Each row is a point on a tangle of strands that fork and nearly touch. The rows are in no order.
Two points are linked if the straight distance between their rows is under 61. Some points are linked to none.
K629: 1 1 18 23 -20 12 -7 10 3 -2 -50 17 -9 -19 -31
K550: -20 -5 -21 -21 -20 46 -50 15 -12 -6 -48 1 39 3 16
K569: 20 20 1 32 3 -38 27 -11 8 -21 -23 15 -42 -13 -16
K141: -29 -13 -13 -24 1 30 -33 -2 -21 21 22 -12 45 21 45
K466: -15 30 -38 -46 7 -42 12 8 5 -46 20 -18 3 27 40
K416: 36 -35 26 55 25 25 -1 -54 0 26 -9 25 -14 -7 -8
K801: 9 11 3 20 -11 -5 -6 10 9 -18 -60 19 -19 -27 -26
K530: -22 22 20 -21 -48 3 15 36 28 -3 -19 -17 -8 -25 -66
K395: -18 4 -44 -43 -5 21 -40 3 -7 -22 -19 -8 37 21 49
K514: 6 17 -25 -1 1 -13 -16 17 12 -31 -64 10 -12 -26 -1
K37: -3 35 -7 -4 -10 -52 30 20 7 -30 -6 -3 -28 -2 -10
K475: -36 25 -36 -68 -4 -24 -2 26 6 -48 14 -21 29 37 45
K304: -60 9 25 -41 -29 16 -5 47 -11 16 34 -25 43 14 -8
K464: 50 -35 -26 -1 44 8 -2 -29 -5 18 60 -9 -9 14 18
K223: -18 27 31 0 -31 -35 40 30 -2 -5 20 -6 -21 -3 -38
K845: -25 19 10 -11 -10 -30 26 13 -13 0 43 -15 -1 18 6
K497: -32 13 5 -21 10 -37 30 8 -12 8 81 -26 12 33 27
K767: 11 19 -36 -5 10 -24 -9 5 13 -33 -49 8 -14 -15 16
K515: 3 -1 -26 -18 15 -13 8 -16 -7 0 49 -19 6 28 34
K363: 64 -46 9 44 45 26 -2 -57 5 25 13 19 -24 -4 -10
K420: -62 16 12 -58 -24 0 4 49 -8 -9 40 -31 43 28 3
K398: 64 -2 -52 9 45 -34 13 -37 20 -30 0 -1 -46 -2 9
K350: -12 26 0 -22 -32 -10 5 40 32 -21 -42 -10 -12 -33 -46
K139: -46 -10 16 -13 -9 25 -26 17 -23 38 32 -9 44 11 24
K553: -10 -33 19 28 -10 66 -47 -15 -19 38 -39 20 34 -9 6
K259: -49 18 -12 -59 -18 -4 -4 38 -9 -24 21 -22 38 30 21
K277: -22 13 43 -5 -50 9 22 33 16 14 -3 -9 -7 -21 -67
K814: 26 20 -52 -7 31 -41 0 -8 21 -40 -47 4 -23 -21 31
K450: 13 -33 39 55 7 44 -19 -36 -8 33 -32 33 5 -13 -6
K480: 81 -35 -38 2 52 -6 9 -31 -3 -5 50 -3 -33 13 1
K366: 19 -16 61 67 6 1 28 -34 -1 33 8 33 -24 -15 -24
K166: -5 34 -23 -19 -2 -45 19 12 6 -37 5 -7 -16 9 14
K279: -26 1 -42 -46 -16 42 -57 24 -7 -23 -49 -4 50 9 37
K479: -10 -18 -31 -27 16 30 -32 -16 -15 14 33 -18 40 27 55
K385: -52 -5 23 -23 -23 27 -21 33 -20 30 25 -14 44 8 5
K560: 75 -65 4 38 54 44 -19 -56 2 25 11 21 -16 -7 -11
K270: -28 -22 15 2 -24 60 -43 13 -22 35 -27 5 43 -3 5
K452: 7 -35 18 39 5 59 -39 -31 -13 29 -41 24 21 -7 6
K640: -11 10 -14 -13 2 -16 9 -4 -9 -5 28 -14 8 22 24
K746: 23 -17 -17 4 26 1 5 -30 -5 18 46 -10 -6 15 21
K513: -2 39 -9 -13 -9 -55 26 34 21 -38 -26 -2 -31 -25 -22
K208: -21 -10 37 9 -37 43 -16 22 -6 26 -30 9 18 -16 -33
K443: 77 -20 -55 0 50 -15 7 -36 11 -21 25 -3 -39 10 7
K118: 6 -14 68 59 -11 22 15 -13 -3 25 -24 36 -13 -24 -40
K621: 7 -10 45 48 -15 23 2 -10 0 12 -44 30 -11 -21 -38
K20: -6 38 -14 -34 -11 -40 12 47 34 -37 -42 -9 -18 -35 -22
K306: 40 15 -53 1 36 -44 8 -23 24 -37 -28 1 -38 -14 24
K499: 20 16 -2 28 5 -38 32 -19 5 -12 3 6 -38 1 -8
K529: 16 -1 31 42 10 -31 43 -27 -3 27 46 7 -33 1 -10
K890: 31 -21 44 56 20 -8 32 -40 2 38 36 20 -31 -8 -15
K907: -22 -11 10 -2 -32 49 -35 17 -14 16 -40 4 31 -6 -9
K958: -52 9 10 -34 7 -21 11 19 -14 11 76 -25 34 34 34
K68: 29 2 3 31 15 -37 39 -32 1 5 34 -1 -38 6 -4
K752: -18 -1 44 11 -38 25 5 23 2 21 -17 6 5 -22 -52

A fork is a point with three links, a tip a point with one. Leave the first point through the second and follow the links. Name the first fork or tip that comes.
K560; K363: K907
K553; K452: K560
K529; K68: K569
K420; K304: K479

Name the points in between on the shortest way along the links from the first point to the second, in order.
K497; K464: K845 K640 K515 K746
K208; K450: K907 K270 K553 K452
K304; K475: K420 K259
K621; K514: K629 K801
K629; K68: K621 K118 K366 K890 K529
